Each row is a point on a landscape with many valleys, with its height.
From any point a ball takes the steepest step (drop divided by distance) to one of its 2 nearest points. It stops when none of these is lower. Distance is the straight distance between rows; heights are no part of it.
Q_675 height 375: [-11  -6  16  -5   8 -21  -1   7 -33 -21 -16  59 -16   3 -29  27  -2  10
  -7  16  -9   8]
Q_578 height 372: [-17 -20 -32   2 -21  -7  -5 -11  -5 -35 -26   2 -10  13  25 -26 -33  28
  -7  -3   2  13]
Q_864 height 211: [-17  11 -20  13   4  12   0 -12  18  35   5  12 -12   7   8  31   2 -35
 -18   0 -23  -2]
Q_58 height 125: [ -2   5   7   6  -9  -6 -12  32 -13 -18   7 -10  16   1 -25  20 -27 -14
  16 -10  15 -20]
Q_880 height 563: [ 20   8 -31 -14  -4 -19 -17  50 -15  17  10  27 -12  22   7  28 -20   5
 -17   6 -15  15]
Q_908 height 179: [ 11  -6   5   1 -11 -14 -35  51 -24   0  -5 -25  15   6 -15   1 -35  20
  -2 -19  -8 -22]
Q_338 height 67: [ -8 -13 -26 -10   3   8 -39   2 -20 -34  20 -35   0   8  25  14   8 -18
   2  -2   5 -15]
Q_699 height 429: [ 11 -32 -42  -6 -14   9  14  10   8  25   8 -27 -31   5   2  18  -7 -19
  -8   3 -30   0]
Q_433 height 353: [  9   5 -28 -18 -15  -4  50 -17   7  14  -2   4  29   6  36 -31 -20  32
   3  41 -16  10]
Q_177 height 627: [-26  -2  19  13  -9   9  22 -31  14   7 -10  32  20   0 -39 -20  -4  17
 -21 -20  -9 -18]
Q_220 height 167: [ 16  -5  13  25 -16  10 -31  10  10  14  -7 -35 -16  -7 -23  10 -25   9
  19 -42  15  19]
Q_28 height 508: [ 15  -9 -37 -12 -18  19  -9  48  -3  18   8  -5 -14   8 -13   5  -9  -4
 -14   0 -24  -5]
Q_107 height 610: [ 25  14  -1 -25  24   8 -16  14  -2 -16  28 -16   3 -19   3 -26  21  16
  25 -31  -2   1]
Q_462 height 516: [ -4  -5   6  26 -13   5  27 -29  14  21  34  45 -13 -11  12  62  27  -9
  -1   8 -25   0]
Q_537 height 329: [-31  -6 -29 -15  -1   5 -27  24  -1  -8 -30 -24 -36  16   2 -11   9 -16
 -19  13  24  14]
Q_749 height 314: [-17 -13  31 -27  21   4 -16  17 -16 -19  -8  46 -17 -28  -8  33  -1  -4
  -4  -3 -17  -7]
Q_97 height 561: [ -9 -27  24  30  10  19  -9 -26  20  27   3  19 -12  13 -67 -12  -1 -27
   5 -28  23 -26]
Q_656 height 221: [-16 -22  42  -3  32  -5   0 -22 -16  -4   2  44 -15 -15   8  34   4 -24
  19 -20 -19  -5]
Q_795 height 219: [  0  18 -16 -26 -28   7 -14  14  14   2  -2 -26   5  -2   9 -43 -42 -16
 -19   8   3 -11]
Q_664 height 453: [  1  20  15 -21  46 -10   9  26  -2  27  -2 -16   8   2  -9 -15  13  16
 -19  -2 -16   3]
Q_761 height 197: [ 13 -30  45  14  10  36  24 -28  25  -2   4  32 -15 -10 -15   2  35 -24
  32 -18  -1  -9]
Q_261 height 534: [ 24  -7  11  -5  -3  27  -4  13   7  27  26  37 -17 -21 -60  15  11 -19
  17  -6   1 -19]
Q_631 height 400: [  6  14 -15  -2  15 -15 -26  19 -22  -1 -23 -20  -4 -16   2 -30  25  37
 -34  14   1  31]
Q_45 height 263: [ -6  30 -15 -14   1  -6   7  24   3  -6 -38  -3  36   0  54 -29   7   7
   1  18   6   1]
Q_61 height 370: [-15  23 -29  -4  10 -12 -25  -2 -22 -35 -17  -6  18   7   8 -34  22  17
 -45  19  12  10]
Q_778 height 604: [ -6  -3  35  -1  16  13   4 -30   3 -11  -1  28 -23 -31 -33   9  31  13
 -26  -2 -19  11]
Q_824 height 562: [ 20  -5  13  20   1  -2   8 -20  -1   3  27  13 -25 -11 -33  22  18  16
 -18  -9  -8  16]
Q_57 height 146: [-15  16 -24  23 -13   4  20 -18  11 -18  21  -6  15  18 -23  22 -12 -11
  -2   1  19  16]
Q_942 height 274: [  2 -15 -19   3  -1   8  30   5   1 -14 -32 -36  -1   3  24   2 -27  16
  11   5 -20  32]
Q_199 height 12: [-22  29 -36 -15  10   9 -46   5  -3  -4  19 -24  18   6  26  10   1 -34
  -3  -3 -16 -35]
Q_938 height 469: [ 24  -6  35  15  22   5   3  19   2  32 -14  56 -15  -1 -47  19  13 -29
  30 -14  -5  -9]
Q_55 height 355: [  1  12  15  21 -15  -4   7  -1  -8  14  33  14  32  -4 -23  10 -23  38
  -7 -32 -17 -20]
Q_265 height 509: [ 15  14  23 -14  49  -8  29   2  11  15  -9  19  -2 -11 -13 -20   7   0
  14 -23 -10  13]
Q_485 height 363: [  1 -10 -23  -7  -1 -11   7  30   9   6 -27  -8 -14  24  16 -18   7  -8
  -5  23  39  26]
Q_46 height 199: [-25  14 -20 -19  23  12   2 -15  11 -32 -14  10 -25 -11  29   6  24 -13
  -1  13 -10  25]
Q_479 height 547: [ 13  31  -8  -6  -5 -20  13 -14   3  13  -1  48 -14  22  16 -23 -28  -2
  -9   2  -7  25]
Q_104 height 418: [ -4   6 -17 -13   6 -23  -7  -2 -10 -11 -28  12   0  23  35 -41 -42  20
 -31  -7  -4  32]
Q_720 height 191: [-14   5   8 -23  24 -12 -49  24 -41 -30 -36  -5 -29   3  -7 -14   2 -25
   5  -4  11   3]
Q_345 height 491: [ 35 -12   6  32   8  -2 -12  11 -11  41   0 -22  -7   8 -25  11 -11 -30
  27 -29  -7 -32]
Q_206 height 306: [-26  -7  -5  -6  18   4  14  -8  -2 -18  -3 -18   1  12  16  14  46   5
 -20  44  15   3]
Q_933 height 291: [  2   3 -12  -4   6 -22  -4  -2 -10  26  28  -8  44  23  71  12 -24  36
   0  40   2 -13]
Q_660 height 224: [  9  12  14 -15 -11 -17 -15  22 -16 -10   2 -18  39 -19  22 -26 -19  44
   3 -12   6 -22]
Q_137 height 93: [-12 -35  60  -4  16  25  28 -34  13  -8  16  39 -10 -21   6  28  20 -23
   6   6 -25 -19]
Q_692 height 124: [ -7  -1 -19 -31   3 -17 -38  17 -24 -28  -8  -2 -11  13  27  -4  -6 -19
  -3  10  -4  -6]
Q_712 height 225: [-15  15   7 -12   7   0  10  -8  -1   4   8  -2  33  -1  41  19   1  37
   0  24 -11  -8]
Q_307 height 448: [ 26   6  11  13   5   4 -14  17  16  36 -18 -45   5  -2 -13 -19 -23 -30
  12 -34   0 -19]
Q_738 height 373: [ 24 -14  17   2  16   6  38  -1  11  29  17  32 -15   3 -24  12   3 -33
  26  -7 -25   4]
Q_410 height 502: [-10 -31  18  10 -11   3  37 -21  -4   2  -2  11 -15  11 -20   7   0   8
  14  -1  -1  -5]
Q_987 height 300: [  4   3   3   8 -47  -8  -4  -2 -18  17  15  -4  20 -20 -12  19  -8  31
  -1   9 -23 -10]
Q_520 height 155: [  7  17   6 -28  14 -12 -26   6 -13  11  -2 -32  28 -26  32 -34  14  25
  -1  16  -3 -20]
Q_432 height 68: [  1   9 -10  16 -13  -5  13  29 -11 -27 -26  10  38  13 -11   6  -6  -6
  23   2  19 -13]
Q_923 height 214: [-25  13  -7  -8 -15 -12  -8  23   8 -24 -41 -38  26  -6  51 -41 -24  21
  -6  17  20   3]
Q_296 height 295: [ 19  -2 -32  44 -31  -2  -4  -5   4  -6 -10 -43   6  10 -21   5 -14 -48
  17  -8  23  -6]
Q_948 height 340: [-19  19  -6   4  18  -9  -7 -15 -13 -26 -22 -15  17 -18 -10  -2  45  20
 -25  34  12  -2]
Q_444 height 290: [ -6  14 -15 -17  10   1  30 -20  15   2 -10   6  17 -20  38 -20  23  32
  -1  37 -16  15]
Q_746 height 121: [ -8  20  -5  18 -32 -25   3  21  -5 -10 -27   2  38  13  31   3 -24   9
   7  15  38 -10]
Q_155 height 87: [  7  10 -12 -34  -4  -8 -23  10   3   3   6 -38 -10 -12  27 -44  14  11
   0  23  17   5]
Q_238 height 629: [  9   9   1 -15  31 -10   2   2 -14 -18  45 -14  22   4  22   0  14  16
   6 -17  -2  -6]
Q_843 height 605: [ -4  10  17  -7 -12 -13   4 -28  -7   8  -6  48   2   7  -8 -39 -16   6
  -9 -15 -10 -14]
Q_888 height 330: [ -9 -19 -23  14  -9   8  15 -23  -9 -35 -19 -23   4  -3  26 -13   4  42
   1  -3  -8  30]
Q_915 height 220: [ 25  14  14  11 -24 -15 -39  19  -8   0  13 -37  23 -13 -11 -21 -25  23
  -4 -19  17 -19]
Q_122 height 311: [-18 -26   1   0   6  12 -20 -15   7  27  16 -11 -39  12   6  27  26 -23
 -19   1  -8  -9]
Q_42 height 168: [  7  20 -11  -5 -39 -17 -10  25   1  -5 -30 -25  35   2  25 -39 -38  -7
  -6  24  30 -15]
Q_760 height 590: [ -3  -9  36  20 -12  16   9 -11   2  -4  39  59  -1 -19 -12  74  27 -33
  13  -2 -12 -19]
Q_814 height 317: [ 10  11 -14  -7   3  -3  28  19  13   5 -40  16  14  20  15 -48  -1   2
   7  11  10  18]
Q_263 height 680: [  0 -31  34   5 -31   3  40 -20 -15   3  -6  24   3 -19  20  16  31 -22
  27  33 -11 -35]
Q_732 height 530: [  7 -20  19  21   1  13 -13  -7   6  26   0 -17 -20  10 -36   1  24 -27
  17  -9  10 -24]
Q_2 height 466: [ 11   6 -28  12  12 -20  -6 -25  -7   9  -2 -11 -10  15  36 -30 -13  20
 -31   3 -11  45]
Q_977 height 433: [-19 -21  20  12 -18  15  10 -11  29  30  29   4 -15 -16  -7  59  33  -9
  -9  20   3  -2]
Q_297 height 262: [-38  -3 -35 -19  18   8   1   5   8 -24 -29 -26  -9  -9  25 -12  47   1
 -26  34  -2  26]
Q_215 height 137: [-18  -4 -20 -18  24  31  -4  -9  15 -42   1  27 -19  10  -2  20  32 -40
   6   1   8  15]
Q_448 height 635: [ -6 -16  22   8 -15   6  20 -28 -16 -22  28  34   8 -12  -5  39  22 -28
  22  14  -5 -45]
Q_904 height 374: [-12 -11  14   8  15   3 -10 -13  28  46  18 -10 -33   3 -20  32  40   2
 -17  18  14  12]
Q_430 height 284: [-35 -31 -25 -16  11  34 -15  30  12 -31 -13 -32 -15   7 -22 -15  13  -4
 -12  -5   4  10]
Q_517 height 354: [ 16   1  -1 -20  -4 -27   5 -10 -12  26  50  -4  20  35  43 -20 -43  22
 -10  33   5  -7]
Q_76 height 552: [  8 -30  11 -20   1   7  21   3   8  -5  17  17 -19 -13   7  14  12  16
  18  -8  -5   0]
Q_502 height 156: [ -9  25  -1  -3   4 -33 -14 -25 -14 -18 -10 -12  14  -4  39   8  -5  19
 -20  11 -11   8]
Q_393 height 192: [  3   1  -2  14 -22  -4  30  10   8  20 -13 -35 -10 -15  -9  10 -32  12
   6  -6 -20  45]
Q_424 height 90: [-11   9 -29 -12  12  26 -33  13   8  19   5 -26  -3  -1   3  31   7 -52
  -9  -3 -13 -14]
Q_909 height 216: [ 11 -10  -9  44 -30  11  19 -23  -6 -15   7 -23   7  -2 -26  27   7 -18
  15  -9   7  11]
Q_807 height 588: [ 21 -16  21 -23   6  13 -13  21  -8 -16  20   5 -14 -37  -1   4  37  -1
  42 -20  -8   2]
Q_94 height 215: [  5  15  37   7  -9  -9 -14 -13  11  10  20 -18 -13 -13 -38  12 -28   7
  11 -26  18  -6]
Q_252 height 411: [ -1 -16   9 -14  -6 -22  21 -12   0   9  44   2  -3  48  21 -19 -35  13
   6  -3  25 -18]
Q_522 height 365: [ 26  -6 -28  15 -44  -4 -14  23  -6   3 -23 -51  -3  23 -15 -17 -35 -31
 -12   3   5  -2]
Q_223 height 193: [-11  -1  -5  11  15  35   2   9  14 -30   0  20   0 -14 -21   7  17  -6
   4 -18   7   3]
Q_320 height 649: [ 28   2  21  13  44  -6  27 -12 -22 -19  45  -3  16  13  11  31  12  26
  19 -11  -7   1]
Q_887 height 442: [ 16  30   0  -4  -1 -24 -23  -1  -7  18 -36 -32 -13 -42   9 -23  13   9
 -13   7   2  39]
Q_486 height 503: [ 18  22 -26   2   9 -14  -1  -3  10  -3  -3  25 -13  13  10 -27   7  14
 -22 -11   8  43]
Q_376 height 237: [  8  13 -21  12 -32  -1   6 -29   0   4   2   6   9  -9   5  -7 -15  18
  10 -10 -20  -6]
Q_657 height 304: [ 11  15 -32   8 -24  -8  41  -3  -3  -2  14   1  34  19   0 -20 -29  27
  -2   8 -18  -8]
Q_81 height 454: [-16 -33   4   9   1  -2  41 -24   0  -5  31  -4  11  44   7   7  -9   9
  15  11  17 -15]
Q_755 height 401: [ 14  22  21   5  26  -9  14   2   3  21  16 -11  32   6   0 -15 -15  41
 -12 -23 -20 -12]
Q_561 height 240: [-20 -10   2  -5  18  29 -12  19  13 -24  -9 -26 -11  -5 -40  14  16 -15
  11   0  22  -9]
Q_210 height 592: [-26   4  14  36  -2  23 -16 -39  24  27  -2  34  -1   4 -44   2  -5 -10
 -20 -22  -1 -21]
Q_133 height 299: [-20 -14  34  -4  12  -9  12   4  -6 -29 -20  45 -13   3 -18  12  15  -5
   7   6  34  18]
Q_463 height 272: [ 32 -16  23   8   5  41  43 -13  35  14  13  57 -26 -15 -13   5  14 -29
  36 -31 -15  17]
Q_596 height 103: [  8 -23  12  16 -21   3   6   3  25  35 -12 -16 -11 -23  -9  11 -20  21
  24 -24 -11  14]
Q_783 height 574: [ 22  12   6   3 -16  -3 -22 -14   3  16  24  35 -13  -9 -35  13  12  -7
 -10  -6  11 -12]
Q_941 height 410: [ 14  -3  -2  12  -5   7 -21  29  12 -11 -20 -55  19  18 -10 -33 -43 -27
   4 -20  17  -9]
Q_405 height 245: [-14   3  26  -8  18  -9 -35   5 -17 -18 -38  24 -20   1 -21  -5   0 -16
   9 -18  46   4]
Q_285 height 157: [  2  21 -10 -36 -19   6  -6 -14  15   0   6 -10  -2 -23  -6 -30  -5  -5
   2   5   8   3]
Q_291 height 80: [-12  32 -14  15   7 -23  18 -26  -6  -6  -3   1   8  15   7   8  -7  -4
 -14  20   5  20]

Call two points neighbours if one is among the 2 nearest of the other. Go from one point of each pair to the other, from neighbour to neighbour, staying as low as possible. Name the highest point that can't be avoided.
Q_291 and Q_137: Q_265
Q_137 and Q_199: Q_675
Q_824 and Q_199: Q_783
Q_215 and Q_155: Q_485
Q_291 and Q_376: Q_433
Q_432 and Q_155: Q_795

Where does a ball stop that starts at each point below?
Q_448: Q_199
Q_177: Q_291
Q_843: Q_596
